Each row is a point on a landscape with many valleys, with its height.
A ball rolls from a point to the lowest of its 2 nearest points, and stops where none of them is lower. Distance is the straight distance between rows; heights are no part of it.
z_645: [-12  31  18 -18  -4  15   7  -5 -19   9  31 -51  26  -2   5  14  26 -10
  22   5]  height 519
z_774: [  4   2 -10   8   6 -10 -48  21  51  35  11 -11 -15  10 -16  13   1 -18
  52  -5]  height 536
z_251: [ 19 -25 -18  -5  41   7 -30  10  28  60  -9  -9 -19 -23  16  46  13   4
  16  14]  height 413
z_440: [  5 -41  -6  10  24 -14  -7  20   1  62 -33   5 -35  10  -7  43  10  16
 -30  16]  height 358
z_716: [-15  15 -25  -7 -22  24 -50  -8  25  12  -5  32 -33 -28   1  20  26  14
   3  15]  height 492
z_951: [ 10  15 -12 -19  -6  12 -26   3  11 -35 -14  17 -34  21  36 -28 -11  25
 -30 -33]  height 400
z_478: [ -1  -9  13   0  14 -27  14  26  -9 -12 -31  -6  -2  12  -8   3  -8  40
 -47  20]  height 427
z_401: [ -2 -49  -2  17  -5 -32  19 -13 -23 -42  -9  30  37 -15 -33 -40  12   0
  15  13]  height 305
z_466: [ 24   1   5   6   7  23   6 -23 -11   4  42   8  17  -6  11  -5   8 -52
  45 -31]  height 329
z_597: [-13 -18   8  33  -3  -5  37 -18  -9  20  -7  17  -2 -12 -24  17 -14  -7
 -26  27]  height 313
z_422: [ 26  -5  14  -4  38 -24   5  22  10  49 -15 -53  -3  10  -5  38 -19  10
   6   1]  height 410
z_578: [ 22  30   6 -40   4  23 -47   6 -18  13  31 -10 -15  -8  35   7   7  -4
  35 -15]  height 476
z_693: [ -8  22  -9  18 -24  25  12 -32   6 -19   8   9   2  -4 -11 -22  -5 -20
   1 -22]  height 571
z_204: [  4 -15 -18  -9  21  11 -32   1  27  41   2   1 -31 -16  22  41  22  10
   2  12]  height 428
z_594: [ -4   8  12 -10  16 -33  17  24   0  21  17 -60   8  27   1  21  -6 -12
   3 -11]  height 449
z_455: [ 19   9   6  16  10  16   2 -21  12  16  34   2  12 -17   5   0 -21 -39
  51  -9]  height 343
z_959: [ -5 -32   8  -6   3 -71  -4  49 -19 -30 -12  16   2  31  -2 -22  -1  16
 -25   7]  height 634
z_267: [ -4 -15   7  28   8  -2  29 -28   4  40   7  -4  -7 -19 -15  28 -14 -23
   0  21]  height 376
z_250: [ 19 -16  -6   7  -9  35  13 -18 -14 -46   0  50  13  -3  13 -32  22 -20
  -6 -34]  height 293
z_945: [ 13   6 -13  27  -6   4  15 -28  15  -4  10  11 -12   2  -5 -17 -25 -40
   3 -35]  height 601
z_867: [ -8 -36   5  15  -8 -61  25  -6 -34 -31 -27  17  33  -2 -52 -43 -16   5
   7  15]  height 377
z_133: [ -1  28 -17   1 -24  27   2 -29  13 -50 -32  22  -1 -13  -5 -45 -28  29
 -20  -7]  height 280
z_332: [ -1  16  -8 -21 -10   7  -7  -6 -16 -61 -22   7  34 -36  -4 -42  14  37
   0  17]  height 709
z_766: [-14  -8  12  21  -4  -8  35  -6  -9  19 -33   4   3  -8 -35  19 -25  27
 -35  43]  height 185
z_681: [-22  -7  18 -19   0  10 -12  18 -26   8  26  -5   0  -3  35  26  52   2
  -8  28]  height 494
z_135: [ -3  10   2   8   4 -16  17   8   3 -27 -23 -13   6   2  -7  -6  -9  32
 -40  13]  height 414
z_934: [-15  -2   5 -16  -9  13 -32  13  -9   8  20  19 -19 -24  28  26  49   0
  -3  26]  height 481
z_144: [ 15 -29   1  15  21  18  36 -15 -24 -14  12  30  13 -19  21   7  15 -10
 -27   2]  height 204
z_708: [-12  27 -13  -8 -36  19  14 -12   7 -51 -20   8  12  25 -14 -61 -13 -10
  -8 -38]  height 451
z_673: [ -4   8  -9   6 -28   5   6 -16   3 -64 -22  21  28  -3 -23 -62   1   2
  -2 -11]  height 390
z_547: [ -5 -17   5 -17   2 -34  -9  31 -16 -53  -2   5  22  12  15 -33  25  22
 -13   8]  height 660
z_167: [ 23  39  10 -40  -1  21 -33   9 -17  -2  28 -25  -6  13  32 -11 -12  -5
  43 -33]  height 486
z_114: [-25   4  -9  10  -9 -16 -32  14  39  41   7 -33 -17  11 -32  24  17  -8
  34   8]  height 562
z_855: [  9 -36  24  23  23 -15  52   1 -44  22  11  11   8  20   3  23  -4 -29
 -29  -9]  height 242
z_413: [ 33  -3  -1  -6   7  36  10 -26 -23 -10  24  12  10   6  26 -13   8 -41
  26 -59]  height 321
z_739: [ 10  36 -18 -29  -2  40 -17 -18   3 -15 -13  -2 -23 -14  29   0 -14  41
 -18 -13]  height 153
z_174: [ -6 -10  13  21 -10 -60  32  11 -26 -27 -39  17  22   6 -50 -32 -32  14
 -13  13]  height 322
z_262: [  0   7  -1 -19  -1  -9  -6  11 -13 -64 -10   0  28  -8   9 -42  16  33
 -10   8]  height 680
z_282: [ -7 -30   0 -16  16  -6  -7  19   0   2 -18  17  -7 -16  24  20  15  40
 -34  41]  height 261
z_483: [  3  -4  16  -4  24  -6  24   0   2  54 -18 -54   1  -1  -9  43 -17  15
  -3  26]  height 375
z_807: [ 11  -7 -17 -12   8   0 -26  11  19 -31 -22  32 -19 -19  29  -6   6  44
 -34   9]  height 135
z_183: [ 16  -3  -5   4  -9  39  11 -27 -19 -20  18  33   4  -3  12 -16  23 -34
   9 -38]  height 309
z_833: [-17 -14   6 -19  10   5  15   5  -7  -1 -23  -4  18 -26   9  18   1  52
 -37  56]  height 190
z_743: [  6 -39   2  20   0   2  23  -6 -18 -46   1  46  31 -13  -9 -25  25 -11
  -3   2]  height 262
z_507: [-16 -26  -4   3  -8 -25 -34  21  11 -27  -3  37 -14  -9   6 -12  25  17
  -8  30]  height 490
z_430: [ 30   8  -8 -17  13  18 -61  17  26  20  14  11 -26   3  20   7 -13   1
  58 -19]  height 500
z_987: [ 43  -3  -3   6  26   2  22 -15  -1  -2  19   2   2  14  29 -18 -32 -43
  13 -58]  height 560
z_64: [ 16  21  -2   7 -10  11   3 -18  22  -2  16  -2   6  15  -7 -38 -52 -43
  55 -41]  height 538
z_913: [ 33  -1   1   8  12  17   5 -17   6   2  22  20  -3  11  18 -30 -44 -44
  47 -50]  height 553
z_781: [-18  17 -16   5 -25  -3 -44   1  35   8   8   2 -35  12  -9   4  16  -7
  18 -13]  height 609
z_327: [-34   6  -9  10 -24 -17 -29  10  33  21  15 -13 -23  15 -20  13  25 -13
  16   3]  height 585
z_368: [-36   4  13  -7 -17  -6  33  21 -25 -22  16 -33  44  32 -24  -3  29  -4
  -8   3]  height 554
z_622: [-37  -6   1   3 -24 -23 -20  25   7   7  34   0 -13  27  -3  11  39 -29
   9   1]  height 606
z_726: [ -2 -13  11  -6  19 -38   2  31  -1  33  14 -35 -14  31   9  34   5  -9
  -8  -7]  height 452
z_511: [  5  28  -8 -14 -10  19  -7  -7   9 -51 -27   5  -4   6  16 -41 -17  35
 -31 -15]  height 355
z_482: [-12  42 -10 -15 -30  15  10 -13   6 -29  -5 -20   5  33  -5 -46 -22 -16
   5 -49]  height 485
z_65: [-28   2   7   0  -2  24  30 -23  -2  31  -3 -26  15 -27  -4  35   1  15
 -12  50]  height 300
z_604: [  8  44  -4 -17  -5  25  -6 -21   4  -8   6 -36  -2   0  14  -7 -13   8
  11 -19]  height 491
z_208: [-26 -12  15 -14 -11 -22  21  31 -31 -43   4 -18  51  30 -20 -22  26  14
 -10   9]  height 570
z_646: [ -2   4 -14  -5 -20   3 -44   9  24 -29   0  36 -37  14  20 -20   9   5
 -15 -22]  height 430
z_257: [ 17  -1  -4  39   3 -22  28 -13  11  11   2  10 -17   0 -13   2 -29 -47
  -7 -37]  height 625
z_72: [ -4  -6  -8  -7 -14  -8 -40  18   7 -45   0  42 -13  -6  22 -30  27  11
  -9   6]  height 460
z_317: [-10 -46  -6   3  12  -7 -15  21   8  34 -28  28 -25  -4   1  34  13  28
 -33  40]  height 314
z_791: [ 25  -8   9  41  19 -29  31  -7   7  35  -1   7 -20 -10 -11  23 -32 -39
   0 -21]  height 648
z_384: [ -3  15   1  24 -13 -18  26   1  14 -30 -35  -1   2   0 -28 -20 -23  13
 -36   0]  height 320
z_279: [  5   8 -11 -16   5  19 -45  -5  15  32  16   7 -32 -22  25  32  25  -4
  22   6]  height 446
z_975: [ -3 -32  11   4  19 -39  -7  30  -1  60  -5 -16 -28  35  -5  43   7 -12
  -3   1]  height 433
z_674: [-17 -24  18 -18  -2 -48  21  30 -41 -30  -6 -13  51  38 -23 -26   3  22
 -14  17]  height 591
z_634: [ 11  19  16  20   9 -14  16   4  26  24  19 -39  25  -2 -22   8 -34 -25
  44   3]  height 403
z_797: [-10 -28  21  28   2 -25  44  -3 -33  40  18   9   8  25 -24  23 -13 -46
  -5   0]  height 274
z_201: [ 25  18   0 -32   0  26 -59  11  -5  15  22  12 -39  -1  28  -3 -15   1
  55 -24]  height 489
z_99: [  9  21   1 -33  -3  25 -48   2 -14  20  29   6 -24 -27  34  25  29  -5
  13   6]  height 462
z_811: [-14 -32  17 -13   4 -51   6  43 -31 -19   1   4  19  43   0  -9   5  16
 -29  18]  height 615
z_320: [ 12 -30  11  23  24   2  44 -14 -25   8  15  14   5  -3  15  15   5 -22
 -31  -7]  height 221
z_107: [-27  21  13  -3 -20  15  19  -5 -22 -13  23 -31  36   7 -14   0  36 -12
  11  -2]  height 535
z_817: [-21  -9  13  -4   5  11  28 -17  -9  57 -15 -42   9  -8  -7  41 -11  18
  -8  50]  height 338
z_493: [ 13  14 -21 -29   0  28 -31  -3   4 -24 -11  31 -24 -18  37   0   3  39
 -29  -4]  height 186
z_962: [-30 -17   2  -9  -8 -33  -3  38  -9   0  37  -6  -5  43  13   9  32 -24
 -11  -9]  height 617
z_63: [ 11  45  -4  -6  -9  33  -5 -32   6   3  12 -21   1 -16  -1 -10 -29  -2
  41 -13]  height 470
z_331: [  1  30 -13   3 -17  -2  13 -17  21  -5   5 -20   4  25 -13 -35 -43 -39
  27 -48]  height 516
z_271: [-24  -5 -13   0 -22   3 -41   9  20 -11  -3  40 -18 -25  -2   3  33  19
  -3  37]  height 533
z_55: [  8 -21  -4 -10  31   0   0   8   5  48 -19 -25 -20  -5  12  45   7  25
 -27  17]  height 395
z_86: [-11  39  -4  -6 -33  39   4 -24 -11 -33   2  -4  15   2  -9 -28  13  -5
   3 -19]  height 539
z_592: [-28  -3  13 -10  -1  14  22  -5 -18   1  -7 -12  27 -21   2  16  13  32
 -22  52]  height 250
z_806: [ -2   7   3  15   9  10  19 -31  20  38   3 -25   3 -31 -12  29 -20  -9
  16  24]  height 411
z_990: [  4 -30  -4  27   4   7  27 -15 -13 -22   3  46  11 -22   0 -10  12 -10
 -19  14]  height 231
z_626: [ -1  41 -23 -12 -13  44   1 -36  14 -16 -19   4  -7 -30   6   0 -22  37
 -21   0]  height 77
z_785: [  1  50   0 -26 -21  43 -12 -19 -27 -17  13 -19   4  -9   4 -13   6   6
   8 -18]  height 512
z_246: [  1 -39  -2  16  28 -23 -21  24  11  81 -20 -11 -28  16 -27  42   7 -10
  18   8]  height 412
z_588: [ -6  19  14  -2   8 -24  24  10   7  17  25 -59  28  19 -13  12 -14 -23
  27  -5]  height 431
z_565: [ 26  22  11  20   6  13  -2  -7  35  13  17  -9  19  -6  -9  -5 -50 -26
  55  -4]  height 369
z_966: [ 32  -6 -13   1  29  -3 -43  17  41  34   8  -7 -21   4  11  20  -5  -5
  36 -11]  height 517
z_232: [ -5  25 -18   5 -16  28  10 -29  16 -31 -23  15   3 -28  -4 -15 -18  29
 -25  11]  height 177
z_665: [-23  10  19 -19   2  11   9   8 -29   7  24 -37  18   1  23  21  40   7
  -7  19]  height 506
z_492: [ -6  -3   4  37 -13 -37  33   8  -3 -32 -34  23  10  -3 -40 -28 -27  -1
 -28   1]  height 195
z_256: [ 12  29  -5   8   3  20   4 -34  26  18   6 -26   2 -25  -7   9 -27   3
  22   0]  height 443
z_585: [ 13 -37 -18  12  37  -5 -19  17  17  76 -27  -9 -32  -5  -7  44   9   2
   3  12]  height 389
z_457: [  5  -4 -13  11 -24  31   4 -25  -2 -53 -13  53  12 -12  -9 -50   7 -10
   0 -18]  height 328
z_30: [ -2  -6  22   4   9 -25  26  17 -17  18 -45  -7   1  11 -23  24 -22  44
 -46  31]  height 334

Two balls start at each pair of points below. Name the first point that both come to, or write none.
z_867 and z_507 -> none
z_913 and z_604 -> none
z_55 and z_422 -> z_833

Where does a ball stop that starts at each point below?
z_271 -> z_626
z_63 -> z_766
z_455 -> z_250
